A landscape with many valleys, sampled at points; each row gives a point and its height.
From any point a ball rolls to the lowest of the 2 points nearest to it. It stops when none of these is lower. Distance is the straight distance between rows; heights are no part of it.
k324 (h 2.87): 10	-8	1	-10	15	-9	-23	-22	10	-24	-22	-54	-26	1	-1	-23	14	11	22	-40	-15	43	5
k485 (h 2.34): 6	-30	42	-2	-18	0	11	7	-12	0	48	9	0	-29	-21	11	32	-6	-4	20	-7	-26	-2
k550 (h 6.48): -22	16	-17	6	-3	-10	0	17	9	18	-29	13	27	7	3	-4	-26	5	-6	14	13	-2	-9
k814 (h 3.44): 3	-15	-9	-10	23	14	-27	-2	13	0	6	17	13	-5	37	-17	19	10	-2	38	2	-21	-12
k976 (h 4.40): -20	-8	-19	-10	30	2	-24	-7	28	-18	-29	-20	15	-22	17	-33	12	35	18	-1	13	8	-6
k136 (h 2.76): -5	22	-13	21	-5	-3	0	13	-17	16	19	9	12	20	-10	23	-11	5	-19	-1	6	-32	-12
k246 (h 1.85): -13	17	-18	-14	12	-14	-2	1	20	6	-34	17	19	-3	-16	-21	-15	-8	14	-26	-6	13	8
k205 (h 3.83): -7	-4	-16	-33	22	-2	-5	7	24	12	-20	26	15	0	10	5	-16	10	-9	21	6	-3	5
k403 (h 2.66): -5	-9	-21	-4	36	-4	-12	-8	10	-7	-13	-1	3	-8	13	-28	6	-3	26	-15	-3	20	13
k818 (h 1.43): -29	15	-10	-17	3	-26	10	-3	45	12	-27	-5	20	-4	-22	-36	-19	3	6	-47	-8	18	8
k257 (h 4.54): 21	13	6	12	-37	10	35	-33	-23	5	20	41	-8	-4	-20	11	-14	-31	6	-3	-17	18	-10
k37 (h 2.84): 17	-11	30	6	-25	2	13	7	-19	-1	47	-8	-8	-17	-11	11	40	-20	-1	-20	-5	-21	7
k445 (h 3.04): 21	-18	-1	11	16	6	-19	-5	9	-15	-6	-56	-32	9	-4	-13	25	-10	12	-38	-20	43	-15
k176 (h 3.95): 8	-18	9	21	-2	7	-5	-6	-4	-10	-23	-25	3	-5	4	-11	32	13	28	-4	-15	12	-3
k7 (h 1.99): -11	-12	4	-1	16	3	-1	-2	-14	-17	58	17	-15	-8	-14	10	-2	0	-4	32	3	-7	0
k697 (h 3.30): 13	-11	1	25	17	12	-8	15	8	-13	25	-43	-18	11	0	-4	28	-13	4	-35	-23	22	-14
k904 (h 3.32): 0	-31	11	5	27	12	-2	9	-3	-17	65	0	-16	-14	14	-17	17	-8	17	30	13	-24	-7
k97 (h 0.66): 20	-9	5	-6	-12	1	-13	13	-8	25	-28	5	9	12	17	17	-1	7	-8	38	14	-21	3
k586 (h 1.86): 10	-21	37	3	-19	-5	7	11	-18	18	43	-6	9	-4	-4	14	32	-7	-12	19	-1	-54	4
k327 (h 3.17): -32	4	-29	1	20	-8	-27	-14	25	-18	-13	-64	-20	11	10	-33	-1	27	5	-56	9	27	20
k740 (h 3.98): 12	13	5	-25	-22	-2	28	-3	-30	6	8	34	2	1	-2	31	-36	-18	-17	8	1	0	-6
k149 (h 3.97): 22	5	-9	-8	20	5	-18	-13	7	-8	0	-23	-11	2	32	-11	23	7	4	-19	14	-29	28
k433 (h 5.36): -7	-3	40	29	-15	15	17	-3	-7	5	25	23	-8	-20	-20	28	-1	5	-6	36	-4	1	-13
k552 (h 1.37): 12	0	12	-5	-8	8	20	8	2	-30	-15	11	1	-12	-5	-8	12	-4	15	-2	-7	37	-17
k420 (h 4.93): 7	3	31	39	-24	9	20	0	-4	21	22	10	-3	-7	-20	37	4	-15	-5	10	8	-17	-3
k25 (h 2.07): 1	28	-11	-13	-15	-14	-9	-21	1	12	-54	-15	-10	-1	0	11	-13	27	-14	-32	8	-2	16
k897 (h 2.28): -5	5	-8	-7	16	-6	4	-5	9	-1	-11	15	7	3	3	1	-3	-13	7	-13	-10	11	21
k671 (h 2.62): 6	-11	-4	-4	29	16	1	3	-11	-14	48	11	-11	-9	20	-15	3	-10	2	11	6	-9	12
k567 (h 2.32): -37	34	-19	-14	13	-26	-17	-20	30	-24	-30	-58	-31	-4	-4	-26	-15	35	-5	-65	5	33	15
k201 (h 1.74): 5	25	-25	-14	-22	-22	-15	-14	2	17	-51	-25	-3	36	-4	24	-21	18	-20	-38	13	-21	15
k84 (h 1.89): -16	-14	-6	21	26	14	-13	16	-5	-14	21	-21	-3	1	-2	-19	10	3	21	4	-17	33	-26
k407 (h 4.11): -5	-2	-7	18	8	1	-3	4	8	-22	-32	-28	7	-5	-3	-26	13	21	22	-26	-10	33	1
k639 (h 2.27): 28	-7	34	-16	-30	4	12	12	-10	8	-23	-19	-2	-4	14	-2	24	9	8	-8	15	-26	24
k964 (h 1.73): 29	2	27	1	-34	19	21	-5	-9	-14	-31	7	-3	-5	1	-6	18	3	15	-22	-2	27	-3
k685 (h 1.75): -6	-6	4	-19	5	2	17	14	8	-25	-25	26	12	-16	5	-3	11	2	19	17	-1	14	0
k691 (h 2.40): 2	17	1	-11	0	-5	-8	-29	8	-11	-46	-19	-12	-15	11	0	9	29	12	-23	8	8	30
k892 (h 5.10): 5	5	-19	-7	14	-1	-8	8	-1	23	9	11	-4	17	21	13	-40	-18	-20	26	22	-29	11
k933 (h 4.28): -23	-5	-10	6	13	1	-14	16	34	-8	-38	-10	24	-14	6	-21	7	21	20	-2	1	30	-7
k207 (h 3.66): 15	-1	20	-19	-20	6	17	2	-25	-5	30	27	1	-9	-8	27	-8	-15	-14	17	-8	-26	12
k61 (h 6.27): -1	6	-11	-8	-4	-5	-1	17	-9	10	-15	30	25	8	-12	16	-22	-4	-17	32	1	-15	-13
k399 (h 3.62): 9	-25	2	-4	19	12	-23	-17	8	-7	-4	-8	1	-6	23	-16	34	13	19	21	-6	-19	10
k622 (h 1.06): 16	11	4	-9	-18	3	2	14	3	32	-44	-9	1	24	7	16	-17	2	-19	4	13	-9	11
k56 (h 4.25): 22	15	-1	0	-36	3	29	-15	-20	2	6	31	1	16	-7	16	-20	-23	-16	-13	-17	-3	0
k748 (h 0.88): -40	19	-19	-9	-4	-34	-8	-9	28	-1	-22	-24	9	5	-13	-40	-15	13	-9	-68	-9	25	10
k714 (h 4.53): -31	-7	-28	-8	26	-4	-19	0	45	5	-29	-9	24	-3	25	-39	0	19	24	16	15	-10	1
k364 (h 1.97): 30	-9	28	-17	-31	6	18	2	-20	-11	-6	-13	-4	-11	7	-5	35	6	13	-17	-3	6	1
k198 (h 1.09): -2	-10	-2	21	-6	7	-7	7	-7	23	-10	-17	18	12	15	5	17	5	1	22	13	-38	14
k89 (h 5.90): -8	-1	4	0	-6	-9	-9	1	-23	13	26	25	-5	-6	-22	38	-19	8	-20	48	5	-29	-14
k94 (h 2.10): 4	-23	14	-21	18	4	14	14	10	-21	0	41	5	-22	15	11	14	4	9	52	1	4	-6
k270 (h 5.63): 0	7	1	-11	-16	-5	21	8	-4	37	-10	30	4	19	-19	27	-61	-28	-29	26	7	11	-10
k77 (h 1.40): -3	-16	7	24	10	9	9	24	0	-28	14	-9	-9	-2	-20	-15	16	-1	21	14	-13	46	-46
k989 (h 3.12): -30	13	-21	18	7	-9	0	15	2	3	30	12	10	6	-3	3	-16	3	-24	2	7	-15	-1
k119 (h 4.12): 15	-16	14	5	-5	1	14	9	-12	3	2	9	-3	-6	7	11	12	-7	11	10	0	-22	7
k681 (h 4.63): 4	15	10	40	-37	-2	20	-20	-18	0	34	5	-2	21	-12	9	4	-19	-4	-10	-18	16	-3
k590 (h 2.05): 40	12	34	4	-62	16	37	-26	-19	3	-15	13	-4	11	5	-5	17	-15	5	-18	1	25	-1
k850 (h 1.45): 14	13	-20	-18	-8	-11	-25	-9	-1	19	-48	-27	0	26	9	13	0	12	-9	-7	13	-37	17
k663 (h 4.79): -1	3	-25	2	11	9	-20	1	3	25	-2	5	11	28	37	-8	-18	-6	-10	20	32	-52	6
k118 (h 5.40): -10	11	-10	-17	8	-10	11	15	-5	28	15	30	1	9	-6	21	-54	-18	-24	15	11	-9	7
k566 (h 3.16): 7	-7	21	4	-8	18	20	-8	-12	-20	40	23	-13	-14	-25	5	10	-15	2	3	-22	46	-25
k26 (h 4.03): -4	12	-7	28	-3	-11	5	-2	-17	-5	17	5	0	9	-11	-8	4	-9	7	-17	-26	26	-7
k40 (h 3.64): -1	-10	-7	-16	35	14	-16	3	12	12	2	34	16	-9	22	11	-10	4	-10	48	1	-18	-4
k400 (h 2.17): -6	26	-21	13	-9	-5	-11	4	-8	0	-14	5	14	16	-3	9	-1	0	-19	-17	-9	-10	3
k588 (h 1.19): -20	8	-2	20	26	2	-3	7	-19	-18	56	5	-11	-4	-14	-1	-7	-3	-8	1	-1	12	-10
k986 (h 6.11): -15	0	-13	-26	7	-17	-4	8	5	9	9	43	6	-6	-17	23	-32	1	-21	49	4	-24	-21
k199 (h 1.76): 11	24	-14	11	-24	-3	-11	-8	-8	1	-30	-21	1	22	2	7	12	8	-4	-23	-2	-28	8
k667 (h 3.19): -13	-1	-11	10	17	10	-10	12	7	-15	-2	10	22	-10	15	-14	13	9	5	30	3	-8	-9
k741 (h 3.29): 26	-10	29	-12	-34	1	22	-3	-24	2	46	13	-13	-3	-17	20	11	-33	-8	-9	-10	-27	8
k856 (h 2.38): -33	-20	-18	8	43	3	-21	10	17	-4	28	-4	5	-14	-3	-32	-4	-7	7	7	-10	32	-37
k424 (h 2.99): -32	-9	-27	-1	33	-15	-15	0	23	-2	-1	1	16	0	-4	-42	-11	-12	13	-19	-14	21	-2
k664 (h 3.59): 14	9	6	5	-7	5	1	0	-7	-18	0	-41	-18	10	18	-6	22	6	5	-33	8	-12	29
k720 (h 5.98): 5	-11	-9	-43	-7	-17	8	16	3	33	-44	26	4	7	-8	18	-37	-18	-3	33	9	4	-4
k847 (h 3.96): -9	-39	4	14	44	22	-16	4	11	-18	51	-13	-16	-14	14	-28	18	-6	15	22	5	10	-30
k554 (h 1.27): 15	-5	15	16	-24	-6	-1	3	-13	12	17	-12	1	10	0	29	30	-7	-21	-7	-1	-49	7
k918 (h 3.18): -2	-4	-12	0	15	4	-15	-16	10	-16	-9	-53	-20	10	26	-20	13	18	9	-41	9	10	28
k930 (h 3.79): 9	-18	16	9	5	8	-12	2	-7	-11	12	-8	6	-8	2	-4	41	5	16	7	-13	-11	4
k100 (h 4.26): 9	5	-8	-11	23	6	-12	-4	11	13	-32	-8	0	0	29	-13	-5	15	8	2	18	-28	25
k296 (h 5.13): -11	10	1	35	-20	0	9	-13	-16	-2	49	5	-9	18	-16	26	-9	-12	-20	-7	-4	-14	8
k726 (h 2.65): 5	5	16	-6	3	1	-15	-29	4	-22	-36	-38	-29	-26	-6	-7	19	21	17	-23	-2	30	19
k762 (h 5.59): -24	13	-1	19	-6	1	-7	-13	-23	3	47	20	-11	0	-23	28	-31	0	-20	22	-2	-24	-4
k137 (h 4.51): 12	5	14	16	-9	7	14	4	-4	23	-6	17	3	3	-5	29	-10	-16	-11	9	3	-10	12
k470 (h 6.70): -20	12	-27	8	6	-6	-12	15	11	5	-36	-13	19	14	10	-7	-11	19	0	-12	22	-15	3
k521 (h 1.46): -23	10	-15	-15	8	-28	-15	-14	40	-5	-22	-43	-10	-5	-13	-36	-12	21	4	-65	-2	49	-2
k267 (h 0.56): 8	-9	16	7	-30	-7	-2	7	-24	31	26	-11	-11	21	-12	36	-2	-14	-30	22	15	-53	3
k751 (h 2.00): 46	19	25	-15	-58	6	28	-27	-17	12	-33	5	-4	9	5	12	-5	-9	-7	-25	1	11	19
k78 (h 2.82): 7	-13	34	-8	-12	12	30	-3	-19	-31	39	33	-12	-32	-15	19	4	-1	7	29	-16	27	-21
k745 (h 1.02): -2	-13	-1	-9	13	4	11	21	3	-28	-9	-1	-4	-3	-16	-22	9	-5	30	-9	-13	55	-34
k444 (h 4.52): 16	3	-30	-12	18	6	-24	-18	29	30	-25	-8	8	14	43	-25	-9	9	3	17	28	-44	5
k354 (h 3.45): -11	-2	-16	15	25	-4	4	7	2	-2	7	-2	4	1	-12	-27	-11	-7	-2	-27	-22	35	-11
k342 (h 5.81): 16	-14	6	-32	-8	-2	17	11	-11	30	-15	28	-1	2	-15	42	-35	-24	-23	45	1	2	-13
k415 (h 2.81): -25	-2	-14	6	32	-3	-5	12	6	-13	15	19	18	-18	-3	-20	-5	4	8	16	-6	18	-20
k621 (h 2.24): -31	26	-10	22	3	-5	6	7	-6	-6	39	13	-7	-6	-30	11	-23	-3	-15	-8	-6	13	-9
k272 (h 2.42): -9	-22	18	-9	9	9	6	8	-6	-27	30	24	7	-30	-5	7	21	1	15	39	-10	14	-14
k515 (h 1.56): 26	27	10	3	-42	-2	21	-4	-6	24	-34	3	-2	20	4	23	-15	-14	-7	-10	11	4	14

For each start below, name the point where the ball stops.
k714: k745
k420: k745
k40: k745
k433: k745
k56: k267
k61: k748
k720: k748
k100: k748
k445: k850
k354: k748

Call two points neighbours if one is among the 2 nearest of the other. Go from one point of each pair to the other, from neighbour to neighbour, staying as low as possible. Name the highest point that can't be avoided.
k588 and k745: k697
k850 and k588: k989
k748 and k267: k681
